A landscape with many valleys, sampled at points; each row gives a point and its height.
A ball rolls from a point to whichever of its 2 nearest points has the largest drop for the distance, and stops where none of them is lower. Distance is the straight distance between rows; heights are no part of it.
K_832 h=1.28: [143 137 150  93  72  83  87 108  78 169 141 120 135 111 141 133 111  98
 140 159 113 113]
K_576 h=3.74: [152 139 160 124 110 110 134 138 159 169  93 127 194 130 125  80 140 131
 146 112 126 134]
K_156 h=3.13: [ 96 157 144 109 180 115 161 137 154 130 120 140 161 137 121  86 144 153
 156  91 139 159]
K_53 h=3.34: [137 118  93 147 130 189 120 160 152  60  69 164 128 149 109 156 144 135
  97 166  90 116]
K_473 h=1.45: [148 122 142 134 178  78 133  75 129 103 127 131 112 131 114 111  98 140
 196 106 184 178]
K_581 h=5.92: [148 131 130 137  91 133  73 178 190 146 143 165 207 144  97  90 140 125
 115 121 104  76]
K_54 h=3.02: [134 154 105  94 108 144 123 189 152  94 129 148 173 122 119 150 125 112
  92 153 113  65]
K_195 h=2.39: [138 139 159 127  72 105 132 118  79 123 138 119 109 131 137 102 101 115
 165 128 127 137]
K_277 h=2.76: [136 127 183 140 114 127 131 101 129 144 152 139  85 121 144 126 122 161
 104  97 111 158]
K_166 h=1.16: [131 154 137 101 163 104 184 100 101 174  96 111 146 112 170 108 127 134
 135 117 164 119]
K_80 h=1.66: [144 140 155 123 129  68 130 119 162 134 167 143 151 129 118  98 121 141
 201  93 143 159]
K_854 h=1.30: [147 123 137  86 107 106 104 166 144 127 151 102 140 100 113 138 131  85
 143 161 122 147]
K_24 h=5.41: [171 122 140 121  56 153 131 123 162  97 120 108 103 162 142 107 119 156
 125 129 104  93]
K_977 h=1.51: [142 142 119  88  64 112 102 112  66 150 132 120 113 120 132 151 118  96
 114 171 109  80]
K_551 h=2.42: [109 121 154 125 145 116 127 104  92 130 196  92  77 137 129  99 135 150
 150 104 135 182]
K_336 h=2.12: [123  93  95 164 111 216 148 136 114 119 121 116  75 143 160 132 111 145
  81 150  93  76]
K_943 h=3.18: [182 124 147 116 108  93 132 122 154 135  89 145 123  97 125 153 102 109
 140 131 139 163]
K_372 h=3.05: [106 119 115  94 141 117 137 105  44 163 140  62  91  98 141 118 128  95
 132 157 150 148]
K_222 h=3.93: [ 87 150 115 120 169 124 126 158 104 130 128 114 137  91 134 162 120 110
  89 137 134 147]
K_522 h=3.58: [135 164 114  92 105  80 164 157 152 181 171 113 180 100 123 124 152 100
 156 127 141  71]
K_646 h=5.76: [107 138 114 133 129 201 111 177 161  70 118 125 128 165 107 125 182 159
  76 122  79 102]
K_150 h=2.18: [129 144 142 111  92 124  92 138 124 125 161 130 156 123 124 135 119 111
  86 132 107  85]
K_16 h=1.76: [127 154 126  73 150 110 136 165 166 139 173  95 150  99 112 126 166 121
 113  92 144 116]
K_652 h=5.47: [153 121 123 127  76 141  77 109 103 105 111 152 125 142 133 117  87 119
  94 153 107  94]
K_822 h=2.36: [ 73 116 103 170 243 123 125  91  54 122 180 105 129 149 156 100 125 146
 165 117 185 142]
K_734 h=2.04: [108 128 158 135 175  91 133  96  92 138 149 128 121 133 145 107 116 139
 153 107 160 159]
K_933 h=4.75: [133 100 111 145 125 193 137 123 110 122  97 111 102 134 133 130 120 121
  95 153  87 141]
K_590 h=1.78: [133 102 145 139 144 134 138 129 129 123 111 124 100 112 114 126 124 131
 134 114 118 205]
K_397 h=1.74: [117 110 132 168 120 169 130 147 154 106 107 122  84 150  90 109 197 155
 133 102  93 202]
K_230 h=5.00: [136 112 120 170  86 197 135 151 120  89  71 117 108 160 124  79 121 143
 123 134  92 134]
K_239 h=6.21: [150 146 168 158  60  96 126 145 186 139 118 139 164 152 120  81 127 135
 177  76 119 142]
K_730 h=1.43: [110 129 147 154 164 150 169  99 136 156  98 144 128 134 135  87 145 171
 128  83 130 160]
K_358 h=5.28: [114 149 156 144  99 154 145 101  80 143 129 136 137 138 158 110 103 147
  92 125 109 101]
K_404 h=0.68: [156 156 181 125 123  30 135 113 107 175 152 154 150 119 155 113 142 133
 209 107 166  95]
K_440 h=1.01: [128 150 115  91 128 114 182 111  83 170 108  87 129 109 163 132 114 126
 122 158 147 112]
K_704 h=0.52: [ 88 141  80 119 131 141 152 122  56 179 125  87 111 112 172 184 115 103
  81 165 140 111]
K_82 h=6.16: [182 137 153 154  37  82 133 119 167 133 109 134 164 138 109  97 117 112
 188  99 135 118]
K_875 h=5.51: [179 126 127 104  71 163 118 135 178  64 129 123  91 170 134 141 149 147
 126 149 105  67]
K_22 h=0.21: [ 63 121  70 151 162 145 150 125  46 179 149  79 112 104 160 189 124 102
  92 140 161 125]
K_425 h=6.04: [153 128 144 143 109  85 130 166 190 120 137 151 158 106  89 121 125  99
 201 103 138 168]
K_159 h=1.00: [186 114 148 143  61 135  94 148 214 137 155 141 154 149  97 125 153 134
 149 112 106 123]
K_47 h=1.20: [102 142 103  78 174 107 163 109 127  98 183  89 109 152 115  80 143 146
 164 100 159 155]
K_296 h=2.53: [173 118 146 169  75 101  84 121 166 124  74 167 161 116 107 144  91  95
 151 108 133 139]
K_541 h=2.66: [ 92 137  73 132 112 182 154 153 100  82 143 137 107 150 147 151 112 129
  56 141 126  38]
K_820 h=2.83: [159 129 118 136  67 121 120 179 160 129 178 150 195 130 100 131 137  96
 152 159 111  72]
K_868 h=0.56: [159 153 162 121  76  46 151  99 123 166 146 139 136 127 135  96 119 121
 205  97 153 119]
K_463 h=0.90: [196 101 147 149  69 133  96 159 211  83  99 131 124 136  92 154 146 115
 148 121 101 128]
K_115 h=3.56: [149 126 123 126  91 167  80 183 146  53 108 131 125 164 113 124 141 104
 121 170  98  97]
K_218 h=2.59: [125 156 145 105  71 110 156 112  72 149 155 108  86 128 141 105 128 128
 132 135 113 110]
K_451 h=2.44: [133 114 161  92 126 102 106 112 134 128 172  87  84 131 126 100 131 131
 146 118 141 174]
K_74 h=2.40: [ 80 147 139 146 156 130 152 116  83 157 169  86 120 133 155  91 135 162
 111  92 132 138]
K_840 h=2.92: [119 157 164 160  95 125 121 154 193 128 114 178 172 150  93 100 161 159
 141  78  88 167]
K_333 h=2.21: [ 90 116 150 154 183 125 121  90  78 154 180  97 107 137 146  84 126 150
 142 102 153 163]
K_272 h=0.84: [154 141 155 126 136  42 134  92  93 164 129 146 136 126 155 130 121 120
 193 135 173 137]
K_135 h=5.90: [105 130 126 137 141 150 118 192 129  76 118 160 129 103 110 165 130 121
 100 139  85 163]
K_594 h=3.10: [163 128 153 132 104 118 127 143 171 129 111 155 145 118 122 139 123 121
 138 118 118 139]
K_990 h=2.64: [124 140  84 117 110 148 118 109 132 106  97 186 119 135 143 177  90 136
  74 152 109  81]
K_496 h=0.81: [146 120 135  87 169  53 115 129 159 169 173 128 163  98 115 137 132  99
 163 131 172 133]
K_158 h=1.27: [137 106 121 158 212 106 154  50 105 130 104 129  88 131 160 134 100 155
 182 124 200 155]
K_944 h=3.82: [141 124 170 154 123 142 128 121 134 162  63 129 168 144 122  71 141 141
 131  92 114 161]
K_735 h=0.86: [103 141 104  74 193 116 166  82  99 145 156  76 112 112 136 123 130 131
 133 115 190 123]
K_902 h=0.99: [117 133 120  88 197 112 160 104 132 134 130 104 114 107 139 133 132 144
 125 121 171 158]
K_298 h=5.86: [101 145 124 113 144 151 145 197 143  78 129 136 146 113 109 135 151 120
  97 125 107 136]
K_941 h=3.20: [ 84 153 131 120 220 137 153 124 137 143 113 122 154 135 109  99 166 155
 125  82 150 166]
K_813 h=3.35: [121 159 113  59 130  81 145 148 119 142 168  89 127  99 118 130 137  95
 162 145 157 117]
K_738 h=1.57: [ 96 126 124 158 156 181 188 122 138 147 123 116 110 140 137  86 160 183
 111  88 103 167]
K_579 h=4.05: [ 88  78 107 215 163 181 159 122 121 158 126 131  98 115 139 111 123 149
 170  97  94 188]
K_57 h=3.72: [ 76 115 123 127 210 151 121 124 100 140 153  78 135 110 120 132 169 131
  99  86 179 152]
K_242 h=4.20: [104 132  94 129 133 158 117 149 102 108  87 140 139 140 137 170  82 117
  80 175 100 138]
K_95 h=1.07: [175 121 139 106  62  70 101 114 113 164 112 127 145 113 131 142 109  76
 167 156 134 117]
K_391 h=1.11: [161 126 155  96 128  82 110 148 168 138 167 101 135 108 110 118 140 107
 169 121 135 169]
K_228 h=2.06: [153 119 122 107  75 140 116 130 118  99 129 102  78 129 135 159 116 116
 109 177 111 121]
K_775 h=1.10: [112 144 152 134 178  38 102 109  83 143 132 166 136 114 143 164 107 104
 164 164 179 164]
K_26 h=1.37: [ 85 161 115  83 165 112 170 138 127 106 192  83 107 124 121 107 147 144
 126  90 163 131]
K_899 h=1.55: [136 124 159 131 156  74 136 100 174 124 130 135 131 124 111 108 116 130
 190  72 174 177]
K_582 h=2.03: [129 136 128  91 135  84 150 114 107 120 143 128  95  97 133 155 106 113
 153 153 146 168]
K_975 h=3.95: [139 125 180 168 172  92 116 116 125 144  67 149 167 120 133 107 135 136
 172 106 161 174]
K_205 h=3.85: [147 127 101  91  88 111  51 169 131 110 147 124 155 123 119 159 125  76
  93 175 106  66]
K_953 h=4.63: [124  98 111 139 139 172 111 110  86 160 106 111 110 120 152 146 104 116
  66 165 114 131]
K_889 h=2.84: [108 164 121 138 121 170 158 148 104 101 101 143 131 137 134 120 118 137
  79 133 101 106]
K_701 h=4.24: [ 97 130  72 113 121 155 105 144 101 111 103 126 126 141 142 178 113 113
  46 182 122  90]
K_390 h=1.92: [109  85 136 176 146 179 159 142 129 110  85 122  79 125  95 126 163 144
 121 109  77 198]
K_873 h=4.11: [ 97 131  73 105 107 142  60 156  90  93 136 130 144 131 124 156 114  90
  49 171 128  60]
K_559 h=0.73: [175  88  96 119 119 174  82 141 206  43  78 162 117 188 119 132 162 125
 128 150 116  66]
K_328 h=5.29: [139 114 133 130  88 185 138 117 127 119 114 101 101 158 143  86 134 162
  96 121  94  87]
K_126 h=0.72: [118 136 122 144 179 113 139  90  89 181 100 128 127 110 179 168 111 139
  98 149 155 127]
K_916 h=2.70: [160 129 144 110  75 103 107 166 162 156 170 125 164 122 106 127 141 100
 157 132 110 100]
K_183 h=2.34: [117 143 116 103 112 151 101 141 100 125 152 114 136 112 130 156 124 116
  48 117 130  74]
K_494 h=2.15: [122 132 138 161  95 120 150 112  59 142 108 115 103 129 154 117  83 117
 156 146 131 145]
K_165 h=2.87: [ 93 128 134  98 163 117 125 122  69 158 153  57 117 105 140 113 145 104
 108 118 159 133]
K_992 h=1.94: [143 135 150 138  96  98 135 113  89 139  62 140 152 122 142 141  92 109
 150 138 139 138]
K_146 h=1.42: [120  90 119 145 191 127 154  65  97 133 113 111  88 112 139 126 100 134
 169 131 171 187]
K_52 h=2.37: [ 85 148 113 119 142 113 182 122  64 130 166  95  92 111 140 124 107 125
 155 143 137 144]
K_784 h=4.01: [130 129 152 169 173  91 107 121 101 144  69 164 167 112 136 134 111 103
 156 137 148 184]
K_890 h=3.14: [128 106 162 163 124 176  81 113 131 135 103 153 128 139 115 107 142 158
  78  95  83 142]
K_113 h=2.41: [171 113 127 140  77 130  82 137 151 116  65 176 170 137 113 122  92  97
 137 144 111 122]
K_720 h=4.00: [ 99 136 122 122 149 110 129 151  78 130 125 138 126 103 143 180 105 103
 108 173 127 171]
K_619 h=4.15: [ 79  95 111 191 183 162 168 128 100 160 139 124 100 102 139 141 106 130
 154 128 120 173]
K_612 h=4.38: [ 81 112 104 156 151 184 149 142  98 141 151  80 119 101 137 151 133 125
  66 105 133 117]
K_560 h=0.93: [173  99 111 121  99 186 101 126 199  70  66 156 108 168 106 118 144 146
  93 126 101  84]
K_455 h=3.28: [125 121 121 134 136 197 143 145 144  86  66 153 125 137 107 124 148 150
 106 136  82 135]
K_622 h=3.83: [ 74 128 110 133 193 142 128 142  84 150 142  91 146  82 134 158 135 105
  77 102 167 145]
K_284 h=0.95: [113 153 143 116 113 100 155 138 194  97 173 132 100 141 101  94 142 163
 189  82 136 190]
K_574 h=5.65: [150 118 113 101 120 176  86 167 205  55 138 125 128 168 128 137 179 129
 100 150 113  37]
K_639 h=1.31: [119 147 151 136 192 136 155  99 118 170  92 127 135 124 164  97 134 161
 122 106 153 141]
K_419 h=3.98: [116 150  80  87  90 102  66 150  82 130 139 132 148 133 116 186 115  83
  77 171 117  74]
K_658 h=1.54: [153 137  92  86  82 152 159 132 127 117  79 142 143 134 141 138  98 124
  96 173 116  81]
K_694 h=5.95: [103 139 139 127 145 108 136 184 130  87 145 151 119 100 109 159 120 113
 137 144 117 188]
K_29 h=0.79: [116 137 147 130 110 117 173 148 157  76 150 136  87 134 106 117 123 144
 173 105 125 187]
K_487 h=2.45: [150  98 154 144  96 122 114 120 131 124 127 112  65 108 133 165 101 132
 117 138 116 172]
K_946 h=5.84: [181 109 125 162  58 130  67 137 189 160 154 162 192 152  93 100 122 116
 142 132 104  71]
K_499 h=3.31: [117 125 135 133 117 163 123 174 100  90 148  81 107 139 126 128 139 108
 108 160  95 132]
K_663 h=3.19: [159 120 141 125 126 153 142 147 176 112  67 150 136 121 109 131 138 139
 115 115 103 145]
K_597 h=1.12: [138 128 133 141 185  73 159  57  69 152 114 136  87 135 173 138 122 149
 167 141 195 134]
K_354 h=6.12: [172 127 140 144  69  57 136 120 160 152 117 128 149 116 103 129 109  87
 208 107 159 129]
K_521 h=0.65: [159 137 144 138  86  79  80 118 123 178 121 172 185 112 136 146 100 112
 137 140 121  94]
K_787 h=3.27: [171 128 165 122 138  88 139 100 149 170  95 135 139 110 139 121 116 122
 156 113 157 159]
K_821 h=1.14: [117 123 128  83 199 127 137 127 166 129 158 111 109 105 100 139 156 145
 107  99 156 169]
K_34 h=2.63: [161 116 168 168 108  90  97 105 177 133  80 162 130 107 103 152 116 120
 151  80 137 166]
K_112 h=3.21: [ 90 116 126 200 205 157 188 110  93 164  82 151 128 120 156 116 134 145
 126 111 129 152]
K_245 h=1.77: [117 154 165 107 125  53 128 136 125 143 196 141 158 117 117 107 136 117
 178 106 134 135]
K_903 h=1.65: [151 142 121 117  82 103 117 163 147  85 115 145 115 115 115 176 104 110
 138 170 118 158]
K_689 h=1.38: [110 114 109 157 193 106 136  95  98 146  79 149 112 113 151 179 102 125
 154 159 170 207]
K_344 h=1.13: [144  99 113 153 106 205 107 112 180  78  78 161  93 188 107 108 180 176
  94 120  80 101]
K_462 h=1.81: [161 147 125 115  78  93 147 119 130 144  62 152 162 119 138 147  88 116
 143 173 128 116]
K_955 h=2.35: [115 108  78 153  96 190 145 114 109  88 118 160  78 155 152 155  85 145
  80 165 106  76]
K_389 h=3.26: [136 106 139 146 121 172  66 127 162 104 130 172 114 152  99 126 161 160
  69 101  79 116]
K_141 h=1.02: [122 127 105  87 194 108 161  62 104 117 168  90 122 144 129  97 126 151
 161 122 177 129]
K_86 h=0.32: [133 147 135 135  62 152 147 167 124  55 120 125  99 151 126 131 122 128
 146 145  95 143]
K_596 h=1.22: [162 118 136 119  87 134  76 112 166 132 127 170 154 142 122 110 105 132
  88 124 103  58]
K_207 h=5.77: [156 110 128 127  61 112  58 139 148 143 163 155 186 148 111 104 108  98
 128 151 103  70]
K_61 h=3.60: [ 89 108 125 116 180 161 123 139 121 135 165  71 105 109 117 126 156 127
  95 111 141 172]
K_794 h=0.61: [117 103 106 133 183 147 145  91 100 177  73 112 122 109 159 168 116 122
 108 158 149 154]
K_356 h=5.37: [129 141 128 130  89 128  98  87  74 150 121 143 131 150 142 126  91 133
  97 145 103  76]
K_181 h=2.85: [151 111 173 140 103 148 101  83 109 145  79 145 113 130 145 134 107 138
 102 123 123 120]
K_767 h=3.25: [108 122 106 121 181 105 142  88  37 171 120  80 106 116 165 127 118 113
 148 169 178 132]
K_881 h=1.09: [120 139 153 103 117 103 137 137 211 141 172 134 136 140 105  96 152 165
 158  85 133 175]
K_297 h=2.54: [ 86 160 158 139 166 142 132 128  99 155 148 108 138 119 153 117 136 150
  77  82 136 113]
K_261 h=1.25: [111 121 115 156 187  64 113  89  86 126 114 149 114 115 148 182  96 120
 171 169 189 186]
K_290 h=2.72: [168  98 171 153 121 120 110  77 145 144  70 153 117 123 132 148 112 141
 116  93 128 163]
K_447 h=1.32: [124 104 125 139 204 116 136  55 123 100 122 115 124 154 113  88 114 160
 188  98 182 175]
K_855 h=0.59: [126 149 136 137 100 144 182 157 121  96 147 129  97 132 128 120 116 135
 144 120 107 148]
K_939 h=1.56: [137 105 147 166  97 185 125 141 176  91  93 120  87 172 106 108 190 171
 121 113  74 151]
K_751 h=1.17: [141 125 125  94 204 107 153  60 139 122 136 107 136 154 129  73 134 165
 187  96 188 151]
K_320 h=2.99: [136  90 153 175 129 180 110  85 112 145  84 155 113 137 149 115 108 155
  80 117 101 137]
K_346 h=3.66: [145 161 141 108 114 105 146 148 156 180 134 137 197 119 124 104 144 123
 136 131 128  93]
K_940 h=2.74: [131 132 108 140 125 181 125 119 126 109  97 166 131 140 136 138 110 141
  69 138  99  93]
K_248 h=1.95: [134 100 142 190 122 168 162 136 143 103  82 135  69 118 103 142 125 152
 143  91 101 200]
K_790 h=6.08: [147 133 151 129 116  59 128 132 151 141 113 148 159 101 110 127 104  89
 199 119 168 161]
K_834 h=3.44: [134 123 121 148 115 193 121 174 147  37  87 134 120 172 121 124 156 130
 136 157  92 105]
K_828 h=5.82: [114 152 124 117 129 171  94 194 153  70 132 129 152 131  96 126 159 122
  81 124  88 100]
K_160 h=0.87: [171 108  84 126  78 139 104 153 206 125 167 188 166 156 107 127 126 115
 127 167 124  20]
K_819 h=1.44: [173  90 140 141  91 148  82  81 174 127  84 178 128 152 125 109 112 150
  93 108 106  90]
K_73 h=3.89: [141 119 166 176 150 109 129 107 151 149  55 147 158 141 112  88 150 148
 154  76 136 185]
K_71 h=1.90: [102 103 109 185 121 212 155 145 115 125 142 122  80 132 143 137 137 149
  98 122  79 111]
K_460 h=0.39: [165 138 143 105  78  70 153 110 147 191 149 139 154 115 128 122 127 114
 180 118 138  88]
K_486 h=2.65: [100 165 161 125 133 142 118 122 148 151 156 127 159 128 137 131 153 158
  63  67 122  99]
K_664 h=0.96: [118 152 153 128 167  58  90 137  91 168 135 162 175 107 152 160 118 105
 131 147 156 132]
K_443 h=1.03: [163 111  94 117  96 135  80 125 180 116 158 192 151 150 121 126 108 128
  88 146 123  28]
K_548 h=2.93: [146 130 103 105 105 134 119 193 187 111 148 147 196 124  99 151 146  95
 126 160 102  79]
K_58 h=2.88: [130 148 162 121 127 105 148 103 134 154 171 152 105 111 151 156 119 156
 102  95 122 120]
K_179 h=4.87: [125  92 108 185 117 222 129 138  99 107  85 106  93 135 120  98 147 135
 120 134  82 145]
K_196 h=2.86: [125 144 160 146 121 144  98 149 174 135 113 162 171 147 110  99 168 161
  99  86  85 131]
K_405 h=2.82: [ 79 110  61 144 123 208 107 155 106  63 134 113 103 156 146 150 131 127
  47 142 123  51]
K_598 h=2.75: [110 153 157 129 134 150 118 123 166 158 149 138 143 130 118 101 174 177
  87  77 105 149]
K_600 h=3.29: [118 100 130 186 225 148 168  90 108 169 101 127 113 129 153 103 141 154
 162 110 145 172]
K_458 h=2.62: [153 105 179 136 119 107 105  91 118 152 140 135  91 114 143 146 108 129
 134 127 134 156]
K_833 h=0.54: [174 130 139 118 122  62 162 111 175 179 134 150 169 117 137 112 132 112
 203 108 173 122]
K_550 h=3.63: [ 82 165 109 100 215  73 130 129  76 115 175 129 159 116 118 125 118 122
 147 119 177 135]
K_109 h=0.55: [184  98 113 135  93 168 100 144 241  42 101 183 129 186 106 146 168 127
 165 147 105  67]
K_985 h=3.06: [101 162 140 126 150 135 183 156 159 107 126 143 140 129 101  98 157 152
 136 101 111 165]
K_687 h=2.67: [ 75 125  96 112 199 138 143 122  75 128 169  61 132 103 129 102 136 107
 131 134 172 147]
K_843 h=5.10: [133 117 145 174  91 172 158 111 117 120  88 137 120 143 126  84 108 144
 126 114 100 144]
K_62 h=1.34: [122  76 124 187 100 215 125 127 152  89  91 135  87 165 110 101 175 186
  93 114  61 128]
K_324 h=3.00: [115 148 154 144 116 113 154 141 180 113 110 164 127 135 102 109 142 157
 144  77 115 181]
K_131 h=5.19: [126 136 138 144  87 152 160 120 106 138 116 107 113 153 135  91 110 149
 118 121 102 111]
K_295 h=3.96: [ 89  86 112 188 165 176 180 113 140 127 135 117  86 128 109 100 150 169
 178  90 109 209]
K_609 h=0.80: [119 154  96  75 113 105 161 116  65 162 123  88 113 111 150 178 127 112
  98 154 153  96]
K_374 h=2.05: [104 152 149  98  97 126 140 176 145  97 176  80 120 136 114 119 157 132
 116 112 110 133]
K_41 h=3.01: [147 137 135  97 107 120 154 146 171 130 148 139 130 120 132 146 125 141
 125 113 108 103]
K_45 h=3.24: [117 161 125  78 114 115 147 165 103 134 143  87 139 109 122 131 134  96
 116 144 135 112]
K_901 h=2.02: [110 155 169 113 107 103  85 153 117 153 182 120 168 123 123 113 146 119
 104 109 116 114]
K_93 h=1.88: [101 163 149 100 121  70 116 158 140 163 203 111 178 105 121 115 151 114
 136  97 143 110]
K_771 h=5.59: [163 119 140 103  98 184  97 146 198  51 139 117 103 195 138 126 175 158
 130 144 107  42]
K_601 h=1.93: [118 146 148 136 147  97 133 126 114 127 117 137 118 117 134 136 105 124
 147 121 132 175]
K_223 h=3.12: [121 169 105  89  94 131 151 177 122 124 128 115 165 117 127 124 129 104
  89 142 110  80]
K_523 h=5.58: [141 109 113 127  84 130  32 133 126  83 127 173 128 154 120  98  92 103
 105 158 113  81]
K_259 h=2.43: [155 146 167  94  86  88 116 115 132 150 170  95 129 132 121  90 138 119
 150 114 122 124]
K_681 h=3.86: [ 86  87  97 160 191 160 158 111 119 103 166 100  88 140  99  80 128 158
 192 108 131 204]
K_170 h=5.99: [135 134 147 134 118 102 110 187 153  98 132 150 137 114  95 128 124 100
 161 112 112 191]
K_688 h=1.71: [ 92 105 122 179 160 203 177 142 124 139 137 128  89 121 128 120 155 165
 106  99  87 153]
K_318 h=1.19: [134 143 114 108 126 155 179 135  98 135  85 100 127 112 153 123 120 121
 127 150 125 128]
K_271 h=2.52: [129 135  97 140  96 153 141  94 103 123 119 163  79 142 151 188  76 139
  79 161 102 107]
K_468 h=2.27: [167 112 106 138  84 139 101 126 126 113  39 154 140 124 122 145  99 104
 116 158 117 143]
K_733 h=5.67: [138 111 104 113  87 120  38 153 146  98 155 177 168 147 113  98 126  99
 109 156 112  58]
K_118 h=0.83: [110  92 115 152 212 162 152  95 108 169 102  94 110 100 149 136 134 112
 129 145 148 169]
K_105 h=2.28: [159 103 159 125  99 141 107 150 135  85 138 121  87 119 135 160 122 125
 121 153 105 146]
K_836 h=0.60: [182 112 103 147  38 148 133 150 208 130 183 159 162 160 104 129 144 123
 152 156 109  45]
K_986 h=4.50: [110 103 112 134 144 190 108 131  98 131 133  82 116 116 145 147 131 126
  45 137 116 108]
K_857 h=3.71: [137 130 111  98  90 143  61 169 134  63 134 120 134 154 124 146 135  92
  97 185 113  67]
K_750 h=2.20: [ 85 120 123 144 207 103 147  84  60 129 162 126 104 127 154 126 106 138
 167 134 176 154]
K_46 h=1.52: [ 98 172 103  69 172  82 169 114 125 131 191 121 135 118 120 127 139 143
 146  95 177 110]
K_385 h=5.71: [131 122 116 122 140 186 102 159 185  40 109 142 123 175 122 143 198 149
  87 143 100  76]
K_464 h=3.43: [113 170 107  60 118  65 147 129 100 170 172 113 148  98 113 160 147  80
 148 146 156  84]
K_826 h=1.36: [135 151  93 118 107 160 166 144 123 109  59 134 123 123 128 130 103 119
 113 170 116 128]
K_626 h=2.96: [ 92 146 113 160 121 180 172 157  67 127 100 116 131 129 161 111 106 129
  99 136  97 109]
K_283 h=2.19: [112 133 128 120 127 134 167 122  87 131 146 122  76 111 140 152  99 128
 128 155 131 168]
K_882 h=3.46: [107 120 141 129 145 164 129 167 119 112 153  89  96 122 115 123 144 135
 108 129  98 169]
K_234 h=2.50: [ 56 127  94 151 225 132 130 118  66 133 182  87 135 118 129 100 125 127
 149 104 166 143]
K_512 h=3.38: [104  90  89 173 250 149 171  74  99 154 109 118 116 129 161 118 127 153
 172 130 166 141]
K_393 h=0.85: [128 156 156 133 126  61  75 127 104 191 137 172 183 110 160 174 117 103
 130 147 134  88]
K_524 h=2.94: [135 172 149  97 103  88 175 124 150 147 179 149 118 107 129 140 120 149
 126  99 118  99]
K_745 h=1.63: [108 155 104  78 182  84 145 133 145 138 172 103 147  88 130 147 135 120
 108  95 172 122]
K_162 h=2.98: [112 109  88 141 144 207  95 150 119  71 115 114  97 147 124 157 142 132
  71 165 110  81]
K_189 h=2.49: [ 90 152  95 109  99 156 148 135  79 115 147 113 124 129 142 165 116 137
  50 118 122  66]
K_92 h=3.49: [129  99 107 121 132 165  42 144 158  97 135 160 147 139 112 138 132 118
  49 146 109  72]
K_979 h=2.38: [ 90 144 122 153 135 102 173 100  36 143 142 123  99 117 163 130  94 113
 175 146 144 149]
K_697 h=1.53: [125 120 114 131 157 126 148 125 114 142  67 139 118 114 133 163  87 104
 145 166 150 188]
K_28 h=4.10: [113 136 111 135 114 131 118 139  76 127  91 129 116 116 140 152  95 100
 109 173 115 135]
K_618 h=1.06: [190 100 138 153  73 124 117 145 247 121 119 140 144 139  87 151 151 130
 166 102 122 126]
K_506 h=3.48: [ 89 161 105  77 176  53 128  96  51 167 141 116 121 121 138 164 133 105
 158 155 182 102]
K_100 h=0.50: [ 87 127  93 157 190 126 166  99  53 185 122  97 118 112 182 177 129 122
 107 150 166 125]
K_531 h=3.11: [ 94 131 119 175 163 170 173 131  77 161  86 135 132 121 149 110 103 130
 118 131 112 144]
K_265 h=0.97: [153 118 155 155 152  48 130  69  93 150  98 138 111 117 163 133 109 132
 181 117 201 147]
K_561 h=0.88: [175 126 129 127  46  84  77 106 122 148  96 156 167 127 127 155  88  97
 141 169 124  90]
K_918 h=1.79: [144 128 124  90  81 139 129 122  86 133 137  69  98 119 140 144 123 118
  98 169 110  95]
K_614 h=2.23: [133 121 163  98 111 112 109 133 101 148 158  96 120 114 132 107 128 117
 111 123 127 149]
K_31 h=3.55: [ 81 175 120 108 190  54 124 128  52 137 151 142 139 111 144 156 123 112
 150 141 187 125]
K_381 h=0.71: [193  89 118 164  67 139  92 150 235  56  96 154 129 166  91 144 149 120
 172 121 119  83]
K_573 h=0.66: [153 128 138 102 145  39 145  99 148 186 175 140 169 105 123 138 125 103
 207 131 178 113]
K_125 h=3.36: [127 121 134 139 145 163  59 137 142 112 137 154 157 131 104 138 139 138
  50 109  90 115]
K_799 h=1.59: [131  83 127 149 165 145 156  97 125 117 114 103  69 118 113 126 112 129
 163 125 148 211]
K_87 h=4.26: [ 90  91 107 176 176 190 140 125  88 158 140 106 110 103 153 139 126 131
 104 122 113 147]
K_114 h=5.98: [137 153 128 110  89 138 100 171 186 135 165 121 185 136 117 104 157 129
  95 108 109  84]
K_770 h=1.24: [123 121 142 110 159  97 119  99 213 142 152 127 121 149  97  94 161 185
 172  81 157 200]
K_584 h=3.15: [124 131 118 122 107 176  95 152 110  82 139 116 108 141 127 142 130 129
  83 149  90  93]
K_674 h=3.50: [135 168 108  85 106  68 132 133 108 203 159 133 176  96 118 164 153  95
 151 140 144  52]
K_520 h=1.48: [164 129 127 104  90 128 103 181 162  89 135 131 138 111 121 142 119  95
 127 162 106 120]
K_172 h=3.73: [ 97 104 112 121 191 149 143 128 131 116 161  82  94 126 102  93 152 143
 145 109 128 197]
K_897 h=0.82: [172 115 124 141  72 145 113 163 231 117 174 153 157 161 112 138 164 141
 136 132 102  71]
K_130 h=3.39: [ 97 129  85  99 200  71 150  72  46 153 147 102 109 120 145 147 126 121
 177 165 188 131]
K_732 h=2.56: [152 140 137  79  88  99 126 149 162 162 190  97 139 126 121 104 164 126
 139 115 131  97]
K_723 h=1.68: [158 154  88  81  84 100 167 117 137 156  85 142 150 125 145 162 105 122
 127 178 125  86]
K_194 h=1.91: [115 147 139  93 129 124 121 169 161 122 156 104 146 134 114  95 155 137
 128 112 125 149]
K_811 h=2.09: [156 110 135 137  81 136 138 106 107 122  56 121 107 118 140 148  87 104
 134 149 121 158]
K_562 h=0.94: [138 117 133  77 180  77 106 116 183 133 171 126 151 115 100 117 140 113
 179 119 156 169]
K_256 h=1.29: [133 122 143  96 179 111 131  89 186 132 147 121 113 126 117 106 145 154
 144  93 153 178]

Where does a ball stop that starts at each point below?
K_41 -> K_521
K_499 -> K_735
K_114 -> K_735
K_576 -> K_614
K_125 -> K_22
K_112 -> K_22

Call two points neighbours if one is among the 2 nearest of the other. Go from one point of each pair to the other, from neighbour to neighbour, staying as low as possible. Name the highest point that can't be avoided.
K_460, K_836 -> K_248
K_735, K_521 -> K_105
K_109, K_836 -> K_618
K_109, K_494 -> K_979
K_734, K_614 -> K_451
K_735, K_86 -> K_256
K_794, K_22 -> K_126
